Each row is a point on a landscape with many valleys, with its height.
From any point a ball rolls to the lowest of the 2 points nearest to it. It stops when none of these is lower. Distance is the straight distance between rows; heights are no part of it.
vezo: [111 149 167 159 160 162 119 191 102 119 126 166 156 158 114  88 160 154
 107 150 119  98 132  64 120  99  83 147 179 136 110 100 101 115 101 111
 160 166  97 160 172 123 133 109  95 123 166 141  78 138 107 151 164]  h=1.48
Defu: [ 98 151 171 141 144 179 142 123 115 139 104 156 133 183 114  90 149 142
 118 115 115  72 150  61 130 145 165 135 133 134 110 120  64 131 113 123
 174 136  56 152 169 110 145 140  73 128 129 136  84 135 122 135 160]  h=2.21
lan: [ 73 121 112 136 101 125 124 153 139 177 134 149 120 138 115 114 155 167
 164 137 109 168 120 105 149 126 116 157 148 144 115 151  91 136 136  94
  66  89 140 144 103 156 152 139 134 113 111 141 126 123 124 120 149]  h=4.60
Gopa: [155  99 147 132 142 142 133 170 117 158  95  96 167 103 145 135  91 130
  99 106 106 110 150 174 122 132 104  67 180 108 119  99 144 132 154 165
 133 137 133 115 162  95 115 126 191 164 117  93 158 141 150 115 138]  h=5.52
vav: [105 143 105 126  81  97  97 137 162 150 153 115 176 183 148  78  95 139
 181 136  87  87 118  71 132 194 133 172 102 159 161 157  97 127 144  74
  77 115 155 162  88 170 172 138  91  56 145 125  60  85 124 107 140]  h=3.50
Viku: [114 118 191 104 184 144 163 188  92 111  84 170 115 110  97  97 101 105
  78 109 157 148  92 143 126 170 139 166 151 116 129 105 111 104  82 154
 149 151 141  85  88 122 113 110  62 104 154 160  72 168  80 126 100]  h=2.73
ran: [143 164  79 142 119 112  99 136 123 153 165 133 102 108 153 107 171 134
 148 160 140 164 141 146 131 108  92 111 115 150 149 147 183 121 147 105
  66 107 188 138  85  72 134 129 151  85  88 126  93 102 130 152 100]  h=5.43
Sazop: [ 65  93  99 109 132  96 121  93 119 134 112 154  75  98 109 146  80 135
 130  91 152 182 128 107 159 147 142 171 101 169 134 175 102 132 111 149
 127 100 127  71  74 133 124 133 132 101 112 114 146 165 118  94 124]  h=5.91
dufo: [155  96 103 154 136 108  93 123 146 115 141 121 146 123 149 166  84 101
 120 153 114 121 121 177 119 132 118 126  98 105 157 166 167 120 136 128
 122 114 154 134 130 157  95 128 118 125 205  71 168 131 148 100 120]  h=0.83
kol: [ 69 123 146 137  97 120  99 195 106 152 105 152 181 112  98  88 135 121
 121 129 108 149 104  91 146 134 132 133 150 107  97 100  66 112 137 100
 121 114 168 158 147 164 139 129 151 160 133 142 128 158  74 154 131]  h=4.88
zarol: [133 159  91 177 116 112  83 186 161 108 135 117 166 165 154 123 106 109
 142 149 137 114 128 118 133 156  79 155 115 134 120 123 163  96 136 169
 158 107 109 124 125 129 121 113  74  71 211  60  88 123 172 121 119]  h=3.24
zok: [126 110 160 140  83 116 131  91 111 109 154 148 145  93 121 117 139 147
 124 133 133  92 145 143 124  99 167 109 127 125  82 129 121  81 155  92
 129 144 112 156 198 143 140 141 167 181 116 157 179 130  96 145 102]  h=5.00
vedu: [152 114 131  86 140 110 137  99  97 109 116  84 110  62 162 149 126  92
 106 120 154 119 178 178 146 104 100  77 136 126  90 118 188 105 170 195
 121 123 107  97 153  94 139 137 145 166 100 122 168 144 137 151 130]  h=5.95
senup: [ 84 105  97 146  98 125 149 121 137 125 122 116  88 128 136 132 100 122
 127 105 160 160 125 106 163 172 142 162 129 127 153 157 157 129 136 157
  91  81 143  65  84 127 116  98 108  74 146 137 101 152 133 123 114]  h=6.12
tugig: [121 104 134 128  63 124 102  69 135  89 156 139 106  88 131 142 137 160
 132 145 159 142 128 129 156 100 165 128  83 142 100 150 157  83 170 111
 114 107 152 126 150 110 152 108 158 166  89 167 166 130  69 156  99]  h=5.25
Bimiv: [153 156 159  92 161 135 120 137 169  97 145 115 107 158 130 154 104  72
 152 144 183 133  76 137  56 131 104 178  95 121 195 100 104 156 100 159
 149 133 116 129 127 164 105 150 100  86 208 111 131 107 119 118 122]  h=2.53
ros: [115 131 102 115 127 144 168  99 125  72 135  64  67 102  87 181 126 117
 124 118 113 156 111 109 137 150 125 180 165 161 115 148 114 141 128 154
  93 151  77  78 128 146 111 126 120 160 166 163 158 177 113 117 155]  h=4.49
pib: [124 158 123 159 118 141 116 131 141  91 129 125 157 187 173 153 105 112
 118 155 162  99 137  63 127 157 152 165  95 105 153 116 143  72 130 191
 164 131 124 123 144 100 124 109  56  91 214 107  75 130 162 143 127]  h=3.85
Peg: [145 101 123 130 138 112 126 120 130 102 155  66 138  49  82 181 116 126
 114 133  94 143 112 149 151 153 113 149 116  98 111 149  76 166  86 135
 144 168 141 106  96 184  92 111 159 138 129 145 167 175 111 100 133]  h=3.68
sutar: [179 106 139 157 136 109 154  47  94 127 162 132 167 119 138 128 111 120
  99 102  99  90 144 180 142 132 175  96 102 102  94 108 119 108  93 112
 175 135 128 139 157  92 119 123 133 155  96  66 165 130 143 108 122]  h=5.99
zof: [ 48  54 121 141  77 114  85 136 124 179  86 124 142 120 130 131  51 107
 141 101 136 142  89 146 159 152 166 102  98 137 137 155 133 126 183 132
 125 108 162 103 104 148  92 113 164 131 125 145 177 141 112 118 115]  h=2.12
Gere: [110 142  98 103 150 119 164 130 120 169 122 154 103 146 117 155 170 127
 131 157 108 159 205  80 136  39 120  93 146 101 121 146  93 136 127  70
 123 155  61 138 156 163 161 178 172 186  83 141 169 135 162  95 189]  h=4.66
fova: [166 129 173 157 128 127 130 115 109 110 127 102 164 102 132 135 121 143
  86  96 132  79 147 198 145 135 144 104 135 107 107  91 155 130 115 167
 171 130 115 120 154  93 116  85 138 138 130 112 131 124 166 120 125]  h=5.76
kagil: [ 94 126 137 152  74 102  78 154 124 138 138 127 168 183 151  87 108 129
 143 163 111 104 117  78 127 166 141 156  99 153 129 153 116  85 176 105
 115 131 148 168 141 138 175 131  83  68 189 124  82  99 108 135 133]  h=4.00
vul: [155 171  68 143 145 141  90 199 137 123 146 120 159 139 158 108 124 114
 156 126 121 141  99 157  95 147  33 150 162 156 106  77 157 149 106 173
 153 111  96 136 120 119 118 111 125  89 179  40 124 103 180 146 115]  h=3.83
Pav: [163 191  67 126 105 125 128 134 176 116 182 120 142 116 170 165 148 116
 129 183 176 163 152 125 108 108 118 155  71 102 160 135 195  95 126 155
 127 111 170 168 130  97 113 102 121  79 181 107 108 113 166 126 112]  h=5.09
pofoz: [ 65 118 129 106 135 120 126 107  87 115  76 116 109 112 118 162 128 124
 134 131 106 147 150  61 160 156 111 161 112 147  74 133  58 108 158 156
 139 127 103  83 135 145 130 158  85 144 169 143 120 190 126 131 155]  h=5.70
reso: [124 141 114 154 141 114 153 138  95 138 134 141 142  97 148 134 167 141
 133 135  86 110 190  94 143  91  76 137 140 114  69 158  88 130 121 112
 137 107 132 141 177 137 133 138 130 142 125 129 133 172 171 110 171]  h=5.05
misep: [132 132  67 154  37  94 117  96 129 179 161 111 163 136 128  88 134 139
 161 146  78  94 125 110 150 192 167 129  78 128 141 142 133 143 145  48
  91 124 197 190  98 156 159  83 136  74  84 136  69  88 132 115 102]  h=4.37
rumim: [130  84 124 135  79 114  88 117 133 122 142  91 169  91 107 137 114 129
 130 122 139 163 102 176 144 175 147 108  70 109 174 125 151 136 153 136
 135 145 195 137  73 159 111  84 141 157 144 152 159 172  98 131  88]  h=2.18
zegod: [147 143 101 103 189 114 115 186 118 131 106 161 134 120 156 118 126 109
 130 125 114 127 168 140  93  85  57 117 170 149  82  85 119 102 118 148
 148 109 127 132 152  81 134 158 137 140 122  59 149 103 166 136 123]  h=5.51
gipem: [ 94 141  83 157  86 120 102 132 101 147 156 116 130 122 125  79 138 136
 153 137 137 167 145 139 172 167 115  88 146 134 125 134 179 120 113 109
  75  93 194 159  73 129 115 141 164  75  76 140  83 136 134 142  93]  h=5.68
leduf: [176 206  83 111 115 139 138 131 167 126 162 128 158 142 182 115 160 111
 126 158 177 145 143 148 129 146 166 103  72  97 192  88 207 125 111 157
 156 155 146 169 124  75 105  86 145 107 129 123  79 102 170 174  94]  h=5.46
pid: [145 124 176 102 185 140 171 148 144 164  84 144 123 114 110 137 121 130
  72 119 113 108 151 157 149  90 127  98 183  85 117 112 121 123 112 108
 128 174  78 117 167  84 137 123 154 148 101 148 131 142 119 119 163]  h=2.86
siz: [103 118 152  83  98 109  82 142 108 119 132 151 155  96  87 111 120 112
 108 147 127 152 129 140 119  98 106 106 126  90  77  96  81 101 121 114
 156  98 157 144 145 181 140 187 159 178  75 144 146 151  70 142 134]  h=5.10
dofo: [ 79 129 147 155 151 127 133  69 105 119 112 140 104 116 128 157 100 122
 150 143 117  97 133  71 153 168 158 172  85 122 108 154  75 122 130 111
 171 122 133  96 147 119 143 161  53 121 136 119 112 161 129  81 143]  h=5.50
nuvaf: [147 112  99 134 108 148 158 169 169 159 107 112  72 132 114 168 104 112
 139  70 213 179  45 152  90 148 122 144 162 161 221 159 178 185 164 159
  66 111  96  88  80 149 111 117 112 113 151 160 161 110 121 144 123]  h=3.82
soson: [108 137 116 124 189 120 109 210 132 158 103 158 108 175 125 120 107 149
 132 121 121 134 132 146  98 115 100 137 192 156 107 117 134 121 128 138
 127 117  78 134 160  90 118 129 136 137 141  78 149 107 149 129 152]  h=5.32
luman: [148 142 169  86 151 112 125 108 102  50 180  95 129 108 128 148 188 120
  99 153 140 132 159  87 106 100  91 139 116 134  80 120  81 118  97 128
 151 188 131 147 163 211 101 150 128 144 155 180 107 133 135 153 148]  h=4.47
Nef: [119 124 140 133 158 134 155 150  86 142 123  95 154  64 136 161 146 124
 108 108  73 130 174 125 165 126  94 104 166 107  76 108 116 142 144 174
 139 117 101 114 184 122 108 118 174 160 102 116 147 174 150 111 168]  h=5.30
reges: [189 155 123  78 205 140 169 109 150 148 113 154  81 165 127 158 164 117
 141 123  96 143 138 135  89  83 121  90 165 131 163 138 128 169  70  86
 134 121  73 166 140  96 147 184 147 136 102 132 141 114 147 102 146]  h=4.06
Geg: [116  84  97 129  71 151 156  65 164 141 126  89  64 157 139 138  81 162
 111  68 172 152 139 108 156 121 176 110 122 173 156 164 206 182 130 175
 112  92 101  56  90 121 115  90 151 158  64 141 123 135 141 120 134]  h=4.65
saz: [175 168 133  76 187 138 131  96 165 114  82 139 101 162 146 155 134 102
 135 144 151 115 107 177  68  64 137  87 122 157 165  96 129 165 111 123
 143 118  88 129 128  87 156 162 146 124 117 125 168  82 168 125 112]  h=3.67
Datub: [ 96 129 131  75 142 144 177 116 138  94  59 126  62 125 107 171 103 140
 106 134 141 161 149 100 142 126 149 160 167 168 105 163 127 128 133 160
 124 143  71  38 121 110 132 137 129 163 116 150 172 180 104 114 168]  h=4.80
zoze: [ 82 105 145  89  93 152 145 106 124  90  81 116  56 143  90 161 125 130
 140 137 167 159 127 101 114 142 177 151 145 193 157 175 163 115 173 161
  99 131  65  64 107 104 133 130 139 158 111 194 172 179  91 157 136]  h=5.07
sazit: [ 96 107 139 114  76 132 126  81 120  69 111 104  82  87  93 161 123 148
 121 139 151 140 104  97 149 116 170 160 113 163 120 160 152  94 158 125
 105 144 104  89 142 114 151 100 115 155 131 196 145 145  52 162 138]  h=5.36
Zatuk: [ 92 127  79 146  59 129 149 140 143 181 111  99 115 144 119  79 160 174
 172 116 144 164 120  95 164 183 139 121 113 141 138 136 102 161 147  91
  65  89 174 129  70 178 165 122 143  73  80 175  67 123 129 137 137]  h=4.30
saved: [ 98 124 126 124 145 131 154 154 157 201  93 138 113 165 103 138 153 162
 152 132 113 148 120 131 137  92 156 113 164 114 156 151 107 158 149  64
  82 127  98 126 114 141 146 141 164 133 108 144 180 105 131 125 150]  h=4.86
Gisir: [210 163 140 137 148 140 118 136 157 129 147 143 147 131 157 118 181 128
 132 128 104 103 115 167  74  72 120  80 123 149 184  67 147 163  78 119
 134 138 113 148 122  75 126 102 154 110  94 118 118  40 166 174 102]  h=6.68
Mam: [146 110 201 122 167 158 193 184 136 177  76 129 114 111  98 106 124 162
  75  85 138 122 103 159 143 116 153 129 188 114 172 105 152 161 129 142
 113 161 126 123 155  99 116  95 119 118 117 137 116 120 111 139 144]  h=3.38
Zomud: [126 116 175 105 170 130 126 124 101 118  88 154 117  95 109 140  95 141
  86 151 116 107 147 162 170  93 139 121 164  96  78 118 116 102 140 107
 119 169 123 117 166 141 141 146 137 192 123 156 145 155 100 126 160]  h=2.33
Rutob: [123 127 172 161 119 134 123  83 130 104 135 158 142 147 129 125 116 160
 120 154 133  87 105 137 126 121 203 137 105 128 133 126 134  90 158 100
 129 153 135 150 182  96 136 113 102 138 145 156 154  89  80 137  96]  h=4.71
bilup: [ 94 171 116 126 151 159 162  87 108 185 122 165  54 125 143 135 148 186
 174 143 102 105 156  51 180 119 146 137 169 113 108 171 111 147 140  64
 127 133  89 120 165  88 154 126 102 120  93 150 106 117 148  83 172]  h=5.11
bunud: [186 176 146  88 168 177 130 164 148 130 127 137 128 160 149 103 183 127
 152 104 105  89 118 136  76  58  82  68 167 153 142  78 102 197  90 135
 161 141  79 157 146 100 118 106 164 134 100 140 122  66 193 155 166]  h=6.69
foros: [133 123 116 127 156 104 128 187 136  98 134 103 150  64  97 167 109 120
 115 126 105 140 114 126 106 186  90 153 145 105 116 142  55 144 107 144
 107 167 119 106 130 198  89 117 173 150 200 122 148 142 146 101 139]  h=3.26
fovik: [103 139 198 125 175 153 154 175 109 124 103 162 120 124 136  69 136 134
 112 136 168 115 130 137 132 120 120 160 171 117 112 105 122 110  98 120
 130 137 132 125 151 109 147 128  97  77 145 150  69 135 109 133 124]  h=2.23
dor: [190 137 144 134 116 156 140  89 155 120 154 123 133 112 133 152 188 144
 113 123 134 121  87 159  84  95 141  99 109 129 151  98 118 149  98 109
 137 153 134 152 149 108 137 137 166 160  98 137 162  83 127 154  84]  h=6.50
tol: [127  95 103 128 103 146 153 121 185 143  89 104  68 149 100 166 104 126
 122  84 175 152 111 139 121 143 128 132 161 142 183 170 196 191 154 180
  91  98  83  56 100 122 115  94 149 137 115 153 157 152 112 117 138]  h=4.26
Susug: [104 110 141 112  86  90  78 108  98 132 115 175 170  93  87 118 148  96
 113 147 133 169 147 148 116  78 111  93 137 135 113  89 120 106 161 105
 116  64 173 147 111 129 153 197 174 143  55 116 154 132  85 175  86]  h=5.29
milov: [137 141 114 167  92 121 138  86 102 103 182 116 153 109 186 132 143 129
 137 160 127 102 176 127 164 123 141 125  71 108  86 139 146  66 153 166
 158 120 140 127 171 116 115 131 110 127 135  88 124 130 151 121 123]  h=6.36
tefer: [172 153 147 175 142 155 151 139 128 148 150 136 157 168 141  82 171 172
 148 124  86  90 114 114  96 135 146 147 158 106 131 109  94 158  80 115
 146 127 105 180 146 130 128 104  82  99 136 116  96  99 141 107 150]  h=6.38
Goz: [109 113 162 125 202 144 112 162 110 108  49 166 113 176 117 129  70 106
 132 141 138  98  98  95 111 138 128 165 131 123 120 133  89 100 109 124
 157 163 102  97 148 142 104 161  63 151 186 126 121 124  88 113 159]  h=3.28
gav: [134 120 115 132 161  97 115 206 115 108 167 136 136  91  94 137 100 125
 124 130 103 151 135 120 106 155  76 167 153 113  75 118  71 109 120 127
 130 155 175 129 107 198 115 143 150 155 179  62 137 169 137 116 109]  h=2.81
Panon: [146 156 143 161  91 150 128 118 114  94 150 118 170 157 153  83 160 146
 109 134 148 114 126 117 114 168 179 115  71 107 135  85 132  96 102 138
 143 148 137 160 150 113 139  83 125 102 140 141  80 108 139 157  87]  h=6.00
miga: [132 145 164 113 166 132 156 120  95  96 133 120  96 106 135 150 181 121
 143 150 125 144 161  92  94  97  80 132 129 130 109 129  96 110 116 138
 144 139  97 141 165 148 126 153  99 146 157 148 126 128 148 124 146]  h=4.77
bav: [142 164  91 154  80 133 142  99 152 151 164 125  91 140 144 108 153 165
 169 141 148 118 100 130 160 144 149 134 102 141 158 186 191 123 157  90
  40 113 158 145  93 107 145 110 126  62  75 167  73  77 127 139 115]  h=5.12
kiguk: [153 113 110 122 132 102 161  74 141 104 162  88  96  70 108 148 109 143
  84  94 133 129 155 156 172 154 114 168 130 124 102 128 156 152  73 175
 141 125 116  90 100 121 133 131 119 144  92 127 126 189 126  88 124]  h=5.28
bugem: [154 139 118 122 173 118 161  99 134 180 142 165 112 156 132 150 198 138
 147 160  69 129 164  95 128  52 106  85 128 118 129 167  93 161  89  46
 164 102  93 175 132 122 125 176 153 170  74 114 164 135 158  91 158]  h=4.39
Vasul: [ 84 111 164 159  96 133  98 143 110 136 125 140 155 156 132 108 100 138
 159 176  97  81 128  92 123 113 139 134 127 150 113 155 136 100 178 102
 122 125 138 153 206 121 148 131 103 125 173 132 133  94  91 129 137]  h=4.40
kuzi: [126 125 175 120 186 185 148 150 123 153  69 127 116 212 124 102 110 120
 140 122 111  73 114 123 122 140 159 147 171 114 154 126  98 153 111 127
 150 151  55 131 132 120 113 137  57 128 162 131  96 142 120  92 154]  h=2.78
gane: [153 138 146 133 118 147 118  79 146 107 164 143 160 167 141 112 196 115
 129  92 132  79 106 140  62  77 151  53 113 117 109  85  71 135  96 125
 190 136  73 162 144 117 141 155 167 164  66 121 163  95 140 151 116]  h=6.34
puzot: [159 172  64 131 153  96  99 171 134 146 145 121 149 131 166 129 111  84
 153 127 145 175 119 167  77 149  54 142 132 136 170  73 155 149  99 154
 127  97 162 151  92 100 115 126 144  86 149  44 124 115 174 127  91]  h=4.24
pavi: [195 159 167  79 186 156 127 102 152  88 152 107 121 130 149 147 138  91
 121 146 184 143  95 184  68  92 102 144  94 127 180  87 142 148 103 148
 153 130 120 124 131 131 139 130 143 107 164 137 140  93 137 123 126]  h=3.15
filor: [119  98 194 125 165 180 181 168 120 124  87 111 138 112  90 126 108 136
  84  74 130 109  83 134 151 148 156 153 180  97 167 101 120 168 105 180
 140 153 121  92 118 142  89  88  89 109 140 160  97 158  81 111 128]  h=3.23
ratat: [ 76  69  93 131  99 116  87 140 172 196  89 158 102 153 102 130  63 153
 157  77 158 155  71 172 144 153 162  94 144 156 184 175 133 152 194 105
  68 124 149  87  70 149 115 130 155 134  99 152 181  95 131 128 104]  h=2.74
ped: [141  97  76 121 110 115 131  78 143  81 139  72 107  70  81 203  94 104
 130 116  96 138 104 123 159 184 154 182  97 127 137 174 119 173  97 140
 115 169  89  87  81 153 113 105 129 157 169 163 181 161 106  97 150]  h=4.09
tasom: [158 152  92 144 108 135 150 137 152 157 165 117 133 122 100  78 154 163
 151 124 111 105  93 127 137 174 166 145 118 115 170 156 133 146 139  32
  40 127 179 182  74 166 141  88 130  60  86 154  63  95 118 121 123]  h=4.74
div: [121 118 176 106 178 150 135 152 123 119  86 156 116 170 135 139  92  73
 128 121 167 122  69 150  63 143 137 174 131 134 177 120 107 114 131 157
 132 159 114 109 109 150 106 139  83  99 187 100 151 123  68 109 113]  h=3.13
dis: [151 174  97 124  80 125 122  85 156 121 175 155 178 169 179 107 161 138
 116 134 162 146 125 142 126 147 172 109  60  79 147 120 165  67 127 132
 150 147 188 158 138  76 118 107 155 131 114 135 100  98 124 176 101]  h=5.75
fosu: [ 98 160 130 114 133 148 185  87 131 190 125 183  69 161 120 135 170 141
 143 148 111 103 162  63 164  72 154  90 136  93 111 155  87 144 121  72
 130 133  73 108 174 103 169 149 129 165  46 153 139 133 147 114 167]  h=4.90
nuzu: [131 127  91  96 176 104 142 120 109 122 100 112 100  99 140 150 122 113
 117 126 137 161 167 168 136  87  80 132 143 130  88 122 153 114 118 160
 129 109 139 118 133 104 139 175 140 143 101  93 146 159 149 113 148]  h=5.72
bidus: [152 103 113 166 129  99  85 149 174 149 152 135 160 150 137 129 111 147
 147 167  83 122  97 167 106 113 107 127 126 142 180 166 146 140 128  66
  82  85 156 166 121 145 127 126 119  85 168  66 147  80 130 109 106]  h=2.02
zez: [151 151 142 124 140 150 112 147 131  63 161 119 155 148 169 104 163 123
 133 153 112  67 155  82  82  99  87 107 137 153  72 109 114 130 122 162
 219 147  80 139 190 123 137 104 113 141 175 131 110 102 159 151 149]  h=4.69
tutub: [165 112 104 144 118 108 108 110 166 128 158 121 166 119 126 163 107 120
 111 129 152 167 111 181 127 161 127 111  85  81 207 129 178 134 124 151
 117 134 171 134  82 127  96  91 128 125 167 109 144 139 147 124 109]  h=1.97
Muna: [ 80  90 107 127  77 123 124 172 175 170 113 146  84 141 125 131  75 124
 142  73 177 174  63 147 111 151 136 138 140 151 200 160 188 130 197 133
  53 119 125  91  65 146  93 119 120  88 144 154 149 105 129 156  91]  h=3.29
Mazo: [ 95  65 105 105 134  77 105  80 117 122 131 129 101 118 102 143  62 133
 105  92 142 185 148 159 163 121 129 118 109 163 143 152 154 134 145 152
 124  96 170  75  80  98 108 140 144 165  83 112 187 169 107 124  92]  h=5.69
Remem: [144 111 159 133  95 124 155  56 124 121 139 144 146 149 133 103 138 122
  95  69 131 100 139 155 115 119 171  82  99 113  95 106  89 130  68 147
 184 113  97 144 122 105 156 136 117 155  61 123 134 113 128 135 118]  h=6.18
mul: [117 115 129 105 120 125 117 164 120 150 103 152 134  98 111 114 118 127
 108 109 163 184 100 174 113 139 112  98 144 153 165  82 137 121 126 123
 117 134 206 127  73 128 147 151 154 141 108 119 121 142 100 147  52]  h=6.08
zita: [141 147 115  79 150 151 113 133 118  72 155 145 129 156 159 104 185  81
 150 130 122  84 176  71  77  62  73  64 112 162  64 132 103 134 106 135
 221 146  61 152 165 125 135 136 156 161 108 124 151  94 165 137 152]  h=4.94
padun: [166 161  43 147 101  97 119 168 148 132 178 112 157  98 155 149 131  71
 156 168 144 157 124 147 122 142  56 146 107 103 153 119 173 133 139 138
  82  77 167 143 100 125 120 127 149  81 171  95 108 123 195 124 102]  h=4.67
padog: [129 134 151 131 136 126  96 130  95  53 125  98 154 168 148 123 121 108
 128 147 123  86 144  88 114 146 122 140 109 142 103  84 105  97 121 185
 188 132  85 126 161 126 122 132  84 140 205 135  78 123 153 151 142]  h=4.33
sib: [ 53 107 107 136 103 148 168 183 107 132  80 134  98 140 112 111 103 114
 132  79 149 184  95  86 154 194 148 177 142 167 154 156 124 120 176 162
  94 132 146  53  70 135  96 100 105  74 137 161  92 140 101 166 103]  h=6.32
tas: [ 72 119 147 140 104 128  85 167 105 160 104 161 159 113 114 112 112 134
 141 140  71 110 129  68 151 104 128 143 158 122  74 133 111 110 181  96
 156 123 160 115 196 153 140 115 142 162 157 121 137 128  97 134 158]  h=4.68
bire: [154 137 121 142 126 102  70 130 157 155 127 135 177 208 118  75 119 158
 178 137  90 107 103 133 122 158 138 172 123 136 171 155 154 126 127  80
  80 109 142 180  85 151 129 110  94  58 134  90  83  76 124 138 130]  h=2.87
pamef: [108  79 129 130 109 101  85  98 115 141 125 136 139 109 109 148 124 118
 135 130 111 155 137 181 145  98 132  93 133 141 135 133 160 125 166 118
 105  71 196 106  98 108 131 169 165 140  83  98 183 126 105 138  90]  h=5.48
Tuz: [130 117  98 133  90 111 106 127 113 166 126 127 134 127 133 101 125 124
 113 111 149 175 124 171 137 149 135  60 107 158 173  94 188 132 136 113
 113  85 212 148  48 119 124 146 141 126  56 159  99 133 118 163  53]  h=5.90
gover: [139 133 129 176  89 114  95 148 100 102 153  89 169 116 146 115 126 126
 137 172  98 118 152 109 122 154 108 133  97 102  93 118 130 103 134 119
 145 112 169 143 145 154 127 125 142 121 156  81  99 146 127 111 123]  h=6.55
beson: [147 130 177 162 113 169 177 143 105 138 133 114 155 153 119  92 163 154
 116 111 122  88  91 117 140 197 182 153 116  83 141  85  99 146 104 134
 145 154 137 151 129 128 112  88  66  98 136 156  78 121 129 125 115]  h=6.21
peli: [ 91 131 133 140 141 129 157  50 102 155 137 156  74 103 143 145 121 139
 157 147 103 104 164  81 183 125 140 130 122 121  62 161 102 121 150  77
 179 115 143 132 165 102 153 158 124 138  85 124 157 151 119  75 152]  h=5.31
ralan: [169 142 134 133 111 118 139  93 117  74 201  58 139  74 109 168 156 130
 105 132 124 144 134 150 128 140  93 131  96 107 104 127  86 136 110 134
 126 162 133 152 125 192 122 129 140 175 149 155 132 157 125 135 123]  h=4.07
Sego: [ 83 146  80 125  51 110 109 100 132 184 145 114 129 154 135  85 123 124
 185 123 114 115 124  65 176 174 135 151  86 159 125 150  86 136 159  55
  83  93 194 153  87 189 175 145 115  75  96 153  94 129 116 109 125]  h=3.97
vip: [168 114 188 131 192 135 109 133 116  92 116 146 125 142 112 118 117 128
 115 173 101  66 155 126 114  75 133 132 155 122  66 130 128 105 126  79
 162 182 121 156 184 163 125 156 116 173 183 128 137 123 111 118 170]  h=1.63
diz: [148  96 141 142 192 107  99 167 133  89 128 142 127 112 115 134 106 128
 122 159 102 113 128 133  94  93  98 169 132 118  69 125 112  92 135 116
 137 170 172 140 131 202 111 166 121 153 218  90 141 128 112  95 140]  h=2.31
ratil: [124 113 117 133 114 123 164  62 131 125 156 114  90 124 143 141 117 143
  84  77 164 153 147 147 174 149 168 115 119 149 129 141 186 153  91 190
 143  97 108  69  97  84 115  96 126 117  64 125 117 138 153 107 138]  h=4.98
renom: [168 110 150  80 117 105 140  73 110  71 136 100 149  55 124 114 135 113
  50  96 142 137 166 177 150 145 127 101 119 118 131  92 165 122  75 186
 150 132 144 131  79 119 144 125 138 153  75 134  98 175 126 131 104]  h=5.57
sir: [186 158 163 140 174 178 166 165 143 138 137 122 144 155 142 110 188 139
 122 106  93  76 121 146  69 117 124 114 178 111 124 100 117 178  63 149
 148 172  71 162 161 107 118 103 117 115 124 113  92  96 174 150 168]  h=6.53
let: [131 127 127 116 111 114 110  86  96  93 144 117 152 100 166 134 146 101
 132 146 137 109 177 154 134  75 121  98  86 100  89 123 170  73 184 176
 121 115 130 130 154  81 128 154 136 172  93 112 156 102 134 177 116]  h=6.15
tubor: [ 86  84 119 119  91  84  86 123  90 122 116 111 164  69  97 144  65 118
 117 111 135 168  99 155 160 151 142 109  99 117 113 127 122 109 164 146
 123 132 185 116 104 173 102 128 148 170 122 142 160 154  87 120 121]  h=1.47
bag: [108 146 128 131 185 141 132 176 140 188  82 158 109 172 114 109 152 132
 163 143 106 124 151 107 137  84 112 114 198 132 117 157 111 148 138  92
  89 143  73 165 159 114 144 145 139 132 118 111 139 124 144 127 159]  h=5.08

Call two points neighbours if one is among the 2 nearest of the other. Go from one point of each pair to the other, from neighbour to neighbour, staying as low as possible. Name the highest point that can't be avoided.
vezo, tubor -> sazit
zarol, vip -> gane
vezo, vip -> Mam
vezo, Bimiv -> Goz
dufo, tubor -> rumim

Where does a ball stop that starts at each point below?
bunud -> zarol
renom -> tubor
bilup -> Bimiv
